Points on a hilly landscape, in no order, each with its height.
A climber steps from a point to the highest of its 5 nearest points, and stops where none of them is higher. Distance is the straight distance between rows; heights are no part of it.
z848 (h 35.8): [  9  32  23 -22  23  25  22   3  23   8 -21 -20  14 -11 -17  21   0  37
 -23 -18   5  27  38 -13   5  22   0 -26 -40 -48  39]
z418 (h 58.8): [ 11  -4 -13 -13  21   8  27   4  16 -11 -22 -14   0 -14  -8  -7 -13  11
   8 -10  -5   7  11   4  -7 -15  -2 -13 -18 -10  31]
z387 (h 0.2): [  7  11  -6 -15  -4  -7  -6   4   7 -12  15   5   5  -2   5 -14   3   0
  -1   1   6  17   4  -3  -5  -6  11   7   6  -4   0]
z605 (h 47.6): [ 10   2 -26  15  32   8  17   6  16 -33  -6 -16   2  14  24  -6 -17  10
  -2   5  18 -49  23  12 -30   2   8  -9  -8   4  33]
z165 (h 56.2): [ -6 -18   6  28 -22 -17 -33   9 -21  18  18   9   2   5   2  -7  13 -27
   0  26  -9 -17 -36   9  13 -17 -17   9  42  16 -38]
z255 (h 55.8): [-10 -12  15   7 -32  -3 -12   2 -10   8  30   9  -2   1 -12  -5   4 -22
  -7   8   4   9 -23  12  24   7  -4  10  27  17 -19]
z640 (h 85.0): [ -1 -19  25  -7 -62 -26 -34  -3 -46  40  39  19  -4   7  -6  -2  11 -22
  18  25   3  27 -55   8  36  -7 -24  33  21  37 -50]
z300 (h 52.0): [ -6  -5  27 -24 -48 -14 -17  -9 -15  19  33  15  -8   2  -8  -1   9 -20
  12   8 -10  31 -39   2  39   9  -9  19   4  21 -40]
z896 (h 65.7): [  1 -11  -5   9   3  -7   0  10 -19 -12  -2  -9 -10   1  22 -14  -2  -8
  -6  -6  18 -14   5 -18 -12 -18   7  -5   2  12  -4]
z441 (h 67.4): [ 12   7 -21   2  49  24  39 -20  23 -20 -35  -3  -1   1  11   5  -9  37
  -7 -22   0 -14  43   6 -37  16  14 -26 -28 -18  72]
z636 (h 49.5): [  3  -9 -11  13   9  -1   7   5   9 -26  -4 -25 -10  -3  20  -8 -20   3
  -6  -6  13 -14  14  -3 -14 -15  -4  -8  -5  11  10]
z562 (h 67.1): [-19 -20  14  18 -26 -23 -36   9 -13  18  25   7  -5   9   4 -16   2 -34
   8  26 -19 -33 -33  10   1 -14 -14  12  40  21 -52]
z125 (h 61.4): [-11 -17  16   4 -39  -9 -15  -5 -34  27  35  13  -1   9   1   5   3 -28
  -2  24   1   8 -44   6  46   0 -13  12  27  25 -35]
z851 (h 49.6): [ 18  15 -13  -9  50  19  40 -35  31 -20 -45 -12   1   8  15  17 -11  40
  -1 -22  12   0  49  -3 -30  24  12 -24 -50 -34  53]
z665 (h 53.5): [-12  17  16 -20 -32 -14  -1 -13  -3  13  14  24  -2   8 -21   8   7 -18
   1  13 -13  30 -27   8  36  12 -12  11  10   9 -20]
z689 (h 55.3): [-12 -15  -7   6  13 -16 -16   9  -8   7  -1  18 -10   5  23 -23   6 -42
   8  12  10 -45 -17  -1 -28 -33  -3   3  16  13 -35]
z992 (h 66.0): [  9  -6 -19  12  64  33  34 -17  25 -34 -37 -14  -6  -6  18  -7 -13  52
  -8 -20   1 -22  45  -2 -50  13  11 -15 -22 -17  83]
z202 (h 65.9): [-22 -21  11  22 -34 -29 -39  -6 -28  31  25  17  -3  11   6 -11   7 -44
  -3  31 -17 -23 -42   4  22 -12 -16   2  42  26 -50]
z173 (h 21.2): [-13 -11  36 -15 -66 -20 -23  -4 -22  40  41  16  -4  -1 -18   4  12 -32
  19   6  -9  47 -37  -5  42   6  -4  35  23  31 -42]
z458 (h 67.9): [-15 -17  20  15 -37 -33 -37 -10 -28  29  28  17   0  21   6  -6  16 -35
  -3  33  -3  -6 -56  10  33 -18 -12   2  32  28 -49]
z872 (h 45.8): [ 13  22   8 -13  17  10  19   0  22   2 -24 -19   0  -8  -3   6  -2  28
  -8 -26 -13  17  31  -5  -3  16   9 -26 -22 -48  19]
z502 (h 67.7): [ -4 -24 -24  23  11 -14  -4   9  -7  -3 -16  -8 -11  -9  25 -12  -5 -23
   8   1  14 -39  -8  -7 -23 -25  -9   0  10  22  -8]
z869 (h 52.4): [-12   1  17 -10 -39 -12  -7 -11  -5   4  25  19  -8   6 -10   4   4 -23
  -4   8  -2  25 -27   6  37  11  -3   8  14  15 -27]
z503 (h 77.4): [ -6  21  -5   0 -10   5   2  -9   5   4 -11  15  10 -16 -19  17   7  22
   4 -14 -17  27  16  -8  13  18   3   3  -6 -18  11]
z296 (h 70.1): [ -5 -19  -9   7   6 -11  -4  18 -17  -2   4  -3  -9  -7  23  -9   3 -22
   5   7  14 -26  -5 -13 -12 -19   5   4   7   8 -10]
z773 (h 60.0): [  9  28   6  -4  -4   5  -2  -8   8   4 -10  -7  16  -9 -14  25   0  44
 -17 -14 -12  34  21 -13  21  31   1 -15 -22 -32   9]
z709 (h 53.7): [ 11  -5 -17  12  20   2   8   8  21 -31  -6 -20 -10  -2  14  -6 -20  15
   1  -2  14 -13  13   6 -15  -5   2  -5 -11  11  15]
z932 (h 58.9): [-14  25   5  -7 -25   2   2  -8  -7  20 -12  18   0  -1 -27  21   8  -4
 -11  -8 -10  43  -4 -12  37   9  -6   0   2  -9   2]
z594 (h 71.9): [ -8  19   2 -10 -27 -13   0  -2   3  13  -1  28   2   0 -28  13  11 -10
  -1   5  -8  39  -7   6  24   6  -8   0   9  -7   1]
z650 (h 55.0): [-25 -30  18  28 -27 -24 -39   7 -35  18  34  22   2  14   4 -29  -2 -47
  13  33 -24 -36 -38  13   1 -30  -6  15  43  38 -51]
z96 (h 81.4): [  7  15 -16  -9  30  31  36 -14  27 -15 -38 -14 -10  -4  -6  16 -10  34
  13 -31   3   5  32   9 -10   9  10 -18 -36 -23  30]
z939 (h 49.4): [  2 -19  19  -1 -47 -17 -34  -8 -43  29  34  14  -1   8  -1   1  10 -21
  11  20   2  23 -48   4  42  -5  -9  27  17  32 -52]
z708 (h 44.5): [ 15   6 -30   6  46  15  33  -1  15 -28 -24 -16   2  10   9  -2 -11  17
  -7   1  14 -26  22  11 -27   1   5 -20 -17  -4  55]
z315 (h 65.0): [  5   3  -4 -24  14  -4  12   8  10  -8  -6  -2  11 -14  -2  -7  -3   4
   7  -4   0  15   6 -13  -6  -8   9  -4  -4 -13  23]
z720 (h 35.3): [ 16  25   1 -15  41  24  34  -5  25  -6 -49 -26   3 -11  -2  32 -10  39
  -7 -28  18  18  52  -5 -14  20  -3 -16 -54 -40  40]
z981 (h 62.2): [-23 -27  16  20 -26 -25 -42   6 -22  22  23  15  -4  11   8 -24   4 -37
   9  25 -27 -30 -37   7   1 -23 -10  12  40  24 -53]
z294 (h 65.2): [-10  -9   0   8  -6 -18 -24  18  -7  13  14  13  -9  12  13 -21   6 -32
  18  14  -6 -48 -26  -2 -15 -27  -5  11  22  20 -49]
z161 (h 42.4): [ -8 -19  20  -9 -47 -17 -23  -7 -39  33  33  13  -1   2  -3   0   9 -18
   8  21   6  23 -43   3  44   2  -8  27  19  35 -48]
z308 (h 84.4): [ -3  10  -4  -6 -20 -13  -8  -3   8   4   6  15   7   2 -33   6  11  -6
   0   0  -8  31  -2   6  13  10  -8   8  17  -2  -4]
z275 (h 49.7): [ 11   1 -22  15  32  10  17   5  11 -32 -12 -21  -4   9  19  -6 -20  16
  -1  -1  15 -35  16  13 -22  -4   8  -6 -15  11  30]
z830 (h 59.9): [ -9 -28  14  15 -33 -24 -32  -6 -25  30  24  19   1   9   3  -8  13 -32
  -5  25  -2 -15 -46  12  20  -9 -16   4  41  21 -43]
z898 (h 25.4): [ 12  31  19 -22  33  28  28   6  20   0 -36 -31  14 -12 -18  31  -3  41
 -23 -24  12  25  49  -8  -3  29  -3 -18 -48 -49  42]
z775 (h 14.3): [  9  10   2 -20  -1 -13  -2  -2  14 -13  10   1  11  -5   0 -13   9   5
  -1   8   4  14   3  -7   0  -6  12   0   2  -2  11]
z795 (h 43.0): [  6  -3  -5   1   1  -2  -2  10   2 -16  16  -8  -5   0  17 -13  -4  -5
  -6   0  14   1   4  -8 -10  -5  13   6   4   5   1]
z440 (h 49.0): [  5  19   8 -15   3  13  24   0  15   2 -14  -5  11  -7  -6  14   3  34
  -7 -20 -18  17  20 -21   8  22  16 -18 -16 -39  19]
z797 (h 58.6): [ 12  16 -13  -4  43  27  37 -23  26 -23 -45  -7   2  10  12  12  -6  38
  -3 -24   6  -4  43  -1 -30  20  11 -30 -41 -29  54]
z979 (h 39.8): [ -9  22  10   1 -15   6   0  -9  -4   6 -12  11   1  -6 -23  23   0  17
 -12 -24 -12  42  11 -10  26  24   0 -18  -4 -25   7]
z56 (h 72.4): [-13 -12   2  10   1 -13 -18  14 -14   2  18  15  -5  15  17 -39   6 -41
  20  25  -7 -51 -27   2 -24 -30   7  14  21  29 -47]
z551 (h 64.2): [-10 -20  12  -1 -38 -21 -30 -13 -40  29  39  16   2   3   5  -1  15 -28
   8  30   3  11 -48   5  38 -14 -13  18  23  30 -49]
z695 (h 61.6): [ -4 -11   1  21 -11  -4 -37  12  -9  12  20  12  -5   1   2  -3   8 -22
   7  20   2 -33 -29  -1  -6 -12  -9  20  30  10 -43]
z157 (h 69.7): [-16 -32   9  17  -7 -11 -30  19 -23   2  36  15   4  10   5 -45   2 -46
  25  27 -25 -46 -32  14 -16 -33  -1  30  34  38 -56]
z814 (h 78.1): [ -6  -8  -9  12   1 -10 -19  15 -14  10  13   4   0   6  14  -9  15 -30
  10  17   9 -36 -20 -12 -14 -18  -1  19  17   6 -29]
z733 (h 56.1): [-11  -9  16  -6 -36  -5   0  -7 -18   9  29  12  -8   5 -10  -5   0 -31
 -11  12   0  18 -35  12  39   3  -7  14  20  23 -33]
z55 (h 62.9): [-10 -10   5  12 -25   1 -14   2  -3  -2  29   9  -2   9 -11  -8   8 -16
  -7   1   5   6 -11  13  14   8  -7  13  25   9 -15]
z379 (h 55.6): [ 15  38  20 -22  12  10  16  -5  14   5 -16 -11  19 -14  -7  25   6  38
 -19 -15  -8  24  27  -4  17  31  10 -26 -29 -43  18]
z712 (h 31.8): [ 17   4 -24  16  59  23  21   2  23 -28 -23 -21   2   6  18  -5 -12  30
  -5  -6  14 -29  47   4 -51  -1   3 -16 -13  -3  76]
z304 (h 67.5): [ -4 -11  -3  13  -2  -1 -26  13 -22  11  20   8  -3   0   0  -4  15 -12
  -1  14  15 -19 -19 -10  -6 -12  -3  22  17  11 -25]
z843 (h 67.8): [ -7   2  11   4 -27  -6 -14   1   4   1  20  14   2   3 -16  -3   2 -17
  -5  -1  -5  22  -8   7  15   6   0  11  25   8  -6]
z603 (h 69.2): [-11  16  -1   3 -28  -6  -3  -8   0  13  -7  17   8  -6 -28  25  11   0
   2  -5 -18  42   1  -3  20  11  -2  -2   5 -12  -2]
z651 (h 80.3): [-22 -34  18  14 -40 -35 -45 -10 -33  24  33  19  -2  24  10 -14   8 -43
   4  27 -23 -22 -46  11  14 -19  -9   3  42  35 -60]
z716 (h 77.1): [ -1   9   2  -6 -23 -14  -9  -8   4   6   4  15   2  -4 -27  10   7  -9
  -1   3 -11  35  -4  11  17   4 -12   2  16   3   1]
z517 (h 26.9): [  8  34  17 -31  19  24  26   8  17   8 -22 -25  21 -14 -23  28  -4  43
 -31 -17  17  30  45 -12   5  33   6 -25 -33 -49  39]
z609 (h 68.8): [  9  10  -6 -22  12  -6   6   6   4  -9  -4   7  13  -7  -4  -7  10  10
   6  -2  -5  18  12 -10   0  -7   7  -1  -1 -10  16]
z999 (h 54.1): [ -9   2  22 -14 -42 -13  -6  -5 -12  11  35  19  -7   8 -11  -4   6 -25
  -4  11  -7  26 -33   1  43  13  -9  18   7  20 -34]
z90 (h 47.0): [ -7 -25  12  21 -26 -10 -28   9 -15  21  24   8  -2   2  -5   0   7 -26
  -7  20   3  -9 -37   5  20  -7 -14  11  34  14 -30]
z330 (h 52.9): [ 11  -4 -10 -11   9  -5  14   8  14 -18  -7 -13  -2  -5   3 -10  -7  11
   1  -8   2   8   9   1  -2 -17   6 -13  -4  -3  27]
z77 (h 62.0): [  4   7  -3 -14  14  17  29   0  14  -1 -18 -10  -1  -7  -6   5   0  25
   2 -20 -17  18  21 -17   2  -1  19 -20 -15 -31  26]
z171 (h 47.5): [  9  29  13 -18  13  17  17   2  26   6 -25 -18  12  -3  -5  17  -2  32
 -22 -21  -4  17  33 -11   8  28   4 -24 -34 -53  26]
z21 (h 48.9): [-11   7  17 -26 -43 -29  -8 -11  -8  13  23  15  -6   6 -12   7   4 -21
  13   8 -14  33 -29   4  45  12  -5  18   7  15 -35]
z264 (h 68.6): [ -6 -20  17   3 -44 -30 -43 -11 -40  35  35  17   2  15   5  -6  14 -26
  11  31   0   8 -54   7  38 -16 -18  17  21  36 -59]
z934 (h 60.5): [ -3  -6   1   9 -15   2 -21  11  -4   0  27  11  -1  -1   2  -7   5 -10
  -9   1  11   0  -6  -4   6   6   2  20  15   6 -21]
z293 (h 74.2): [  1  17   2  -5  -7   2   5  -6  -1   1  -9  13  10 -13 -18  14   3  34
  -5 -16 -16  30  17 -18  13  17  11  -9  -9 -18   0]
z967 (h 49.8): [ 11 -11 -23  18  19   3   9   6   7 -33 -11 -22  -6   2  20   3 -21   8
  -2   2  16 -33  11  -1 -22  -6   3   0 -13  12  10]
z723 (h 44.3): [ 14   8 -28   6  44  12  22   2  16 -30 -17 -24   3   6   8   2 -13  17
  -2   1  17 -30  17  13 -21   1   4  -7 -13   3  43]
z573 (h 65.3): [  6 -22 -24  22   8  -8   4   5  -8 -14 -10  -5  -6 -16  24  -6  -7 -21
   1   1  12 -36  -2  -1 -25 -26  -3  -3  10  19  -6]
z110 (h 25.2): [ 17   4 -25  13  49  19  30   0  21 -28 -20 -21   0  10  13  -5 -15  18
 -11   1  14 -27  38   8 -40  -6   6 -12 -14  -5  67]
z138 (h 73.8): [-18 -16   6  11  -9 -16 -35   7 -11  10  16   9  -6  11   9 -26  10 -35
  13  17 -17 -42 -36   4 -13 -23  -7  19  26  21 -55]
z377 (h 64.9): [  6  -7  -4   0   0   3  -8   4 -11  -7  10   0  -4  -1  16 -15   3 -18
  -4   1  15 -11  -4 -15  -1 -11  15   8   5  10  -9]
z147 (h 45.4): [  9 -13 -16  22  11   6  10   7   3 -26  -8 -23 -11   0  15  -5 -20  -1
   0  -5  14 -30  12  -3 -23  -9   2  -1  -6  13   6]
z701 (h 86.9): [-19 -23  12  14 -10 -15 -33  13 -19   6  31  12  -5  10   7 -37   6 -39
  19  21 -23 -50 -32   4 -17 -33   2  24  24  39 -57]
z74 (h 45.2): [ 13   0  -8  -8   9  -8  13  10  17 -15  -8 -14  -3  -8  12 -18  -6   5
  -1  -6   8   3   7   2 -10 -17  -1  -7  -4   5  12]
z629 (h 57.7): [ -1 -16   4  19 -11  -6 -28  13 -13  14  23   7   1   2  -2  -2  15 -25
   2  18   5 -28 -28   4   3  -8  -9  16  38  11 -36]
z612 (h 69.6): [ 11   4 -30   2  45  29  40 -11  16 -31 -33  -8   7   8   5  -2 -11  32
  -5  -9   7 -20  34   9 -33   8  10 -18 -28 -12  66]
z81 (h 70.9): [-12 -40  15  23 -18 -17 -40  16 -34  12  38  20   5  -4   7 -45   9 -53
  24  30 -24 -39 -38  14 -13 -36 -10  26  37  50 -60]
z923 (h 75.7): [  8   4 -33  -1  44  23  37  -3  15 -23 -29 -14   2   0   3   0 -14  31
  -6  -7  14 -15  25  14 -31  10  17  -7 -32  -7  59]
z584 (h 66.4): [ 11   9 -23   2  43  34  39 -21  19 -21 -33  -8   2  12   9   2  -7  36
  -1 -21  10 -13  38  10 -30  14  12 -21 -32 -22  66]
z107 (h 72.3): [-20 -34  12  22 -12 -20 -35  14 -26  14  33  17  -2   3   6 -36   1 -45
  25  28 -33 -39 -31   7 -10 -29  -1  23  42  47 -57]
z98 (h 52.8): [ 13   0 -29   9  32   2  18   4  19 -33 -17 -20   0  -4   9   3 -16  14
   1  -2  15 -18  10  15 -19  -5   2  -8 -18   6  31]
z14 (h 43.5): [  9 -14 -10   6   9  -2   2  10   8 -18  -1 -20 -13   1  21 -10 -15  -6
  -6  -4  15  -8   9  -9 -10 -16   2  -6   0   7   7]
z313 (h 64.5): [  1  28   7   1 -10   9  -1 -11   5   1  -7   2  14  -9 -17  28  -1  35
 -16 -15 -17  39  19 -15  20  34   1 -16 -16 -29   6]
z574 (h 40.6): [ 14  27   3 -11  29  26  21  -2  26  -3 -36 -25  -2  -7  -1  20  -8  32
  -3 -28   6  10  43   0 -16  18   0 -24 -46 -40  31]
z793 (h 35.9): [ 15  24 -15 -10  38  26  29 -16  30 -16 -48 -17   0   5   8  25  -5  33
   2 -25   6   1  45   2 -19  24   5 -17 -48 -32  42]
z654 (h 75.8): [ -6   8   5   4 -22 -14 -17   0   6  -2  12  16   7   3 -24   3   3 -15
   3   1  -6  24  -4   9   8   3 -12   6  19   0  -6]
z39 (h 57.0): [ -4 -18   5  19 -24   2 -17   8 -16  13  26   9   1  -1 -10  -7   9 -18
  -5   9   4  -2 -17   8  16   0  -6  20  29  12 -27]
z144 (h 52.3): [  6  12 -10 -11  24  21  33  -1  19 -13 -30 -15 -12 -11  -9   3  -8  30
  10 -24  -9   4  24  -2 -15   2   6 -12 -25 -19  31]
z569 (h 53.1): [ 17  -2 -28  15  63  25  28   2  24 -26 -24 -24   3  14  13  -4 -10  28
 -15  -4   9 -26  44   4 -52   0   7 -15 -19  -7  77]
z301 (h 53.2): [ 12  40  17 -22   9  13  17   0  14   2 -19 -12  24 -14 -17  32   2  41
 -26 -15  -1  24  34 -11  17  38   5 -22 -34 -47  20]
z80 (h 54.2): [  0 -17 -11  21   2  -2   2   9   3 -15  -1 -17 -16 -10  23  -7 -11 -10
  -3  -2  18 -21   4 -11 -17 -23   3  -3   4  10  -2]
z241 (h 67.3): [-20 -17   0   6   3 -14 -17  11 -10   2  11  15  -9  13  21 -30   7 -45
  18  21  -4 -53 -27   5 -29 -28   0  12  17  21 -47]
z145 (h 39.6): [-11   1  31 -30 -60 -25 -23 -12 -12  24  27  16  -8   6 -15  10  -2 -14
  20   6 -17  39 -32  -3  46   7 -11  26  11  24 -39]
z221 (h 66.1): [ -9 -12  -1  13  -6 -15 -28  16  -8  14  18  10  -6   7   9 -19  13 -28
  10  21  -3 -43 -30   2 -14 -25  -7  17  28  14 -49]
z951 (h 56.0): [  8   3 -23 -12  30  23  30  -6  17 -24 -23 -16   0  -3 -13   1 -12  25
  13 -12   7   1  15  11 -20  -4   8  -9 -23 -12  32]
z831 (h 28.8): [ 10  -9  -8   0   4  -9  -1   6   8 -17   3 -11  -5   2  17 -15  -2  -9
  -1  -1  14  -5   9  -5 -14 -19   6   0   0   6  14]
z809 (h 46.6): [ -6  -2  14  -8 -35 -13   0 -10  -3   4  23  16  -2  12 -16  -1   0 -20
  -9   5  -8  24 -24   9  34  16  -3   6  24  15 -18]
z985 (h 35.2): [ 10  14 -11 -13  37  22  30  -9  25 -13 -37 -15  -4  -3   3  18 -12  34
   2 -32  -6   7  39  -7 -20  14   5 -18 -43 -31  35]
z491 (h 69.3): [  0  15   1 -18   9   6  17   1  10   3  -7   3  14 -14 -12   1   7  29
  -6 -11 -18  21  14 -16   4   9  21  -8 -11 -26  17]
z22 (h 76.7): [  1  14  -2 -15   1  -6   5   1  11  -4   0  13  14 -13  -7   0   5  11
   1   4  -9  21  10  -7   8   4  11   1   2 -15  15]
z838 (h 76.5): [ -4 -11  -2  10  -1  -4 -13  18 -16   3  12   5  -3   1  17 -10  13 -20
  -4  12  21 -19 -12 -15  -9 -14  10  19  14  10 -18]
z335 (h 64.6): [  8  30  10  -4  -6   8   3  -5  11   6 -15   0  15 -12 -10  21   0  37
 -17 -19 -16  24  25 -14  16  30  12 -17 -22 -28   5]
z140 (h 43.7): [ 13   4  -6 -17  13 -12   8   9  14 -14   1  -9   4  -8   6 -15  -3   5
  -2   1   4   6  10  -8 -10 -15   5  -8  -2  -4  21]
z210 (h 79.3): [  2  16  -6  -1 -10  -6  -1   0   4   4  -3  23   9 -13 -26   5  11  11
   2  -5  -8  25   5  -2   7   9   2   3   8 -10   7]
z688 (h 62.7): [ -8  11   5  -9 -28 -10  -7  -9   8   8  13  24  -5   7 -27  13   1 -15
   3   2 -10  36 -17  11  28   9 -19   4  14   0 -10]
z521 (h 62.1): [ -4  -1  -5 -17  17   4  26   4  10  -4 -17  -7   0  -9  -9   1  -3  16
  10 -11  -7  12  17 -12  -2  -7  16 -13 -12 -20  22]
z179 (h 62.5): [  1   4 -23  -3  37  29  33  -8  16 -21 -28 -18  -3  -2 -11   7 -15  35
  11 -16   1  -5  22   9 -25   5  10 -13 -30 -10  42]
z931 (h 35.4): [  8  29   8 -16  30  27  26  -1  29  -7 -36 -30   3  -9  -9  31  -2  33
  -9 -28  15  23  47  -4 -10  18  -6 -19 -42 -47  30]
z363 (h 26.2): [  1  32  18 -32  30  34  32   8  21   2 -37 -26  13 -15 -22  29  -3  42
 -30 -31  18  36  47 -10 -10  36   6 -24 -48 -45  53]
z129 (h 55.9): [ 13  -2 -13  -2  23  10  11   9  19 -28 -13 -25  -6  -7   2  -8 -19  16
   6  -5   8 -10   5   4 -11 -15   3 -13 -11   0  29]
z426 (h 63.5): [ -2  22   7   5 -15   4  -4  -8  -6   6 -12  10  13  -8 -18  21   6  21
  -6 -14 -18  41  14 -12  19  26   3  -4  -9 -21   4]
z449 (h 63.7): [  2  13  -2  -3 -19  -7 -17  -3  15  -9  18  12   4  -5 -10 -10   6 -10
   0   0   2  17  -3   8  -3   9   2  18  10   8  -7]
z540 (h 32.1): [ 11  29   4 -21  44  31  31  -3  18  -4 -44 -35   8 -15 -14  34  -9  41
 -13 -31  15  27  59 -13 -14  31  -4 -20 -63 -43  53]
z498 (h 9.7): [-14 -19  35 -17 -72 -16 -29   4 -35  53  48  19   2   5  -9   1  16 -35
  16  11 -10  49 -39  -1  43   2 -11  31  31  27 -42]
z473 (h 59.8): [ -3   1   0   8 -12   0 -19   8  -6  -5  24   7  -3  -4  -3  -8   1  -6
  -4  -3   6   3  -2   4   1   1   5  18  19   6 -15]
z10 (h 53.8): [  0   9  -2  -1 -10  -1 -13   5  -3  -9  15   9   2  -4   0 -12   6  -6
  -1   1   8   2   1  -1  -2   0  12  14  14   9  -5]
z345 (h 70.4): [-20 -18  19   6 -42 -30 -44  -9 -39  31  30  24  -1  22   8  -3   7 -33
   6  29  -5  -9 -55   9  27 -14 -14  12  34  37 -57]
z691 (h 68.0): [-12 -20  10  22 -15 -17 -37  10  -9  15  23  16  -5   7   8 -16   5 -25
  13  21  -9 -36 -33  12  -1 -17 -18  18  37  17 -50]
z224 (h 43.8): [  6  15 -18  -6  38  25  35 -18  21 -21 -30 -13  -6   1   0   8 -15  37
   7 -27   2  -5  33   9 -25  14   9 -18 -40 -25  36]
z186 (h 67.0): [ -1 -13 -14  12   4 -12 -15  19 -16  10   3   3  -4   0  15  -3  10 -31
  -1  13  13 -29 -16 -16 -18 -23   0  15  12  10 -20]
z348 (h 80.5): [ -8 -22  14  16 -26 -21 -21  -2 -26  25  31  14   2   5   3  -2   6 -26
  -5  28  -4  -2 -44   8  33  -6 -16   4  36  18 -40]
z555 (h 67.2): [ 10  -5 -34   8  59  32  33  -8  18 -22 -31 -10  -2   1   8  -6 -11  36
  -5 -18   3 -21  49  -4 -49   6  12 -23 -19 -16  81]
z130 (h 54.3): [  3  13 -20  -2  43  30  36 -14  15 -26 -40  -6   0   5   4   5  -8  37
   5 -23   3  -3  34   7 -30  18  19 -17 -39 -23  47]
z368 (h 54.4): [  8  15   1 -11  21  25  33  -4  19  -1 -30 -19 -15  -4  -2   7   0  31
   1 -33  -7  10  31  -5  -8   8  12 -25 -31 -32  17]
z283 (h 37.9): [-13  -4  30 -21 -50 -16 -24 -10 -25  29  33  13  -7   0 -14   3   9 -23
  19   8 -14  40 -38  -4  41  10  -7  29  15  28 -45]
z615 (h 58.0): [ -3 -17  15 -10 -44  -5 -17  -9 -28  16  34  15  -5   4  -7  -1   2 -23
   3  19   4  21 -42   4  37   4  -3  21  16  31 -38]
z382 (h 41.1): [ 10  27  10 -18  20  20  24   0  26   5 -28 -20   9  -7  -9  20  -1  32
 -15 -29   5  19  42 -10  -3  18   5 -21 -37 -44  33]
z469 (h 47.9): [ 10  28   1 -17  18  19  35  -2  30  -3 -26 -20  -4  -5   0  19  -6  32
  -5 -31  -9  12  37  -7  -2  22   6 -26 -27 -42  27]
z737 (h 66.3): [ -1 -20 -20  22   7 -18  -3  15  -9   1 -15   4  -5   0  26 -10   0 -32
   7   7  12 -40  -8  -3 -28 -37  -9   3  16  16 -17]
z742 (h 39.2): [ 11  -8 -20  28  20   6  15   3  -2 -30  -8 -16 -11  -6  28   0 -19   0
  -1   3  11 -51   6   0 -30  -2   8  -2  -4  17  11]
z289 (h 58.4): [  0 -26 -24  29   8  -3   9   7 -13 -14 -16  -9 -15  -8  26  -1  -7  -7
   7   1  12 -42  -4  -5 -22 -25  -4   2   7  22  -5]
z805 (h 61.8): [-10  15  13 -18 -29  -7   4  -6  -4  21  -1  20   1   1 -22  20   9 -13
  -2   6 -12  39 -24  -1  41  10  -9   3  -3  -1  -9]
z890 (h 53.6): [ -9 -25  14   7 -31  -8 -21   3 -22  15  29  13  -5  -1  -6  -2   7 -28
 -13  23   7   7 -35  11  33  -3  -8   8  28  22 -29]
z986 (h 32.2): [ 15  24 -11 -18  42  19  32 -12  20 -15 -48 -17   4 -12  -4  32  -4  41
  -2 -34  13   9  52  -3 -22  24  -3 -19 -58 -33  46]
z647 (h 60.6): [ 17  -9 -25  14  71  33  22   0  23 -32 -31 -24   1  -1  17  -2 -14  49
  -8 -10   6 -26  46  -5 -61  -2   7  -9 -22 -12  80]
z357 (h 63.8): [ -6 -24  15  -2 -41 -22 -40 -12 -41  35  38  17   2   5   9   3  12 -27
  15  26   9  13 -57   8  38 -11 -19  19  21  27 -57]

For each start below, name the point where the climber stops.
z742 | z814
z793 | z923
z636 | z814
z21 | z348
z173 | z348
z275 | z308
z145 | z348
z387 | z308

Call two points neighbours if one is among the 5 nearest of the other. Go from one point of each pair to the other, from neighbour to neighbour, staying as high as possible. Name the lowest point that can't be avoided.
z640 / z348 | z458
z651 / z814 | z202
z923 / z701 | z951
z96 / z923 | z179
z640 / z308 | z934
z640 / z651 | z264
z814 / z701 | z221

Write out the way that a climber takes from each point below.
z283 | z300, z615, z125, z348
z313 | z293, z503, z210, z308
z869 | z733, z615, z125, z348
z773 | z293, z503, z210, z308
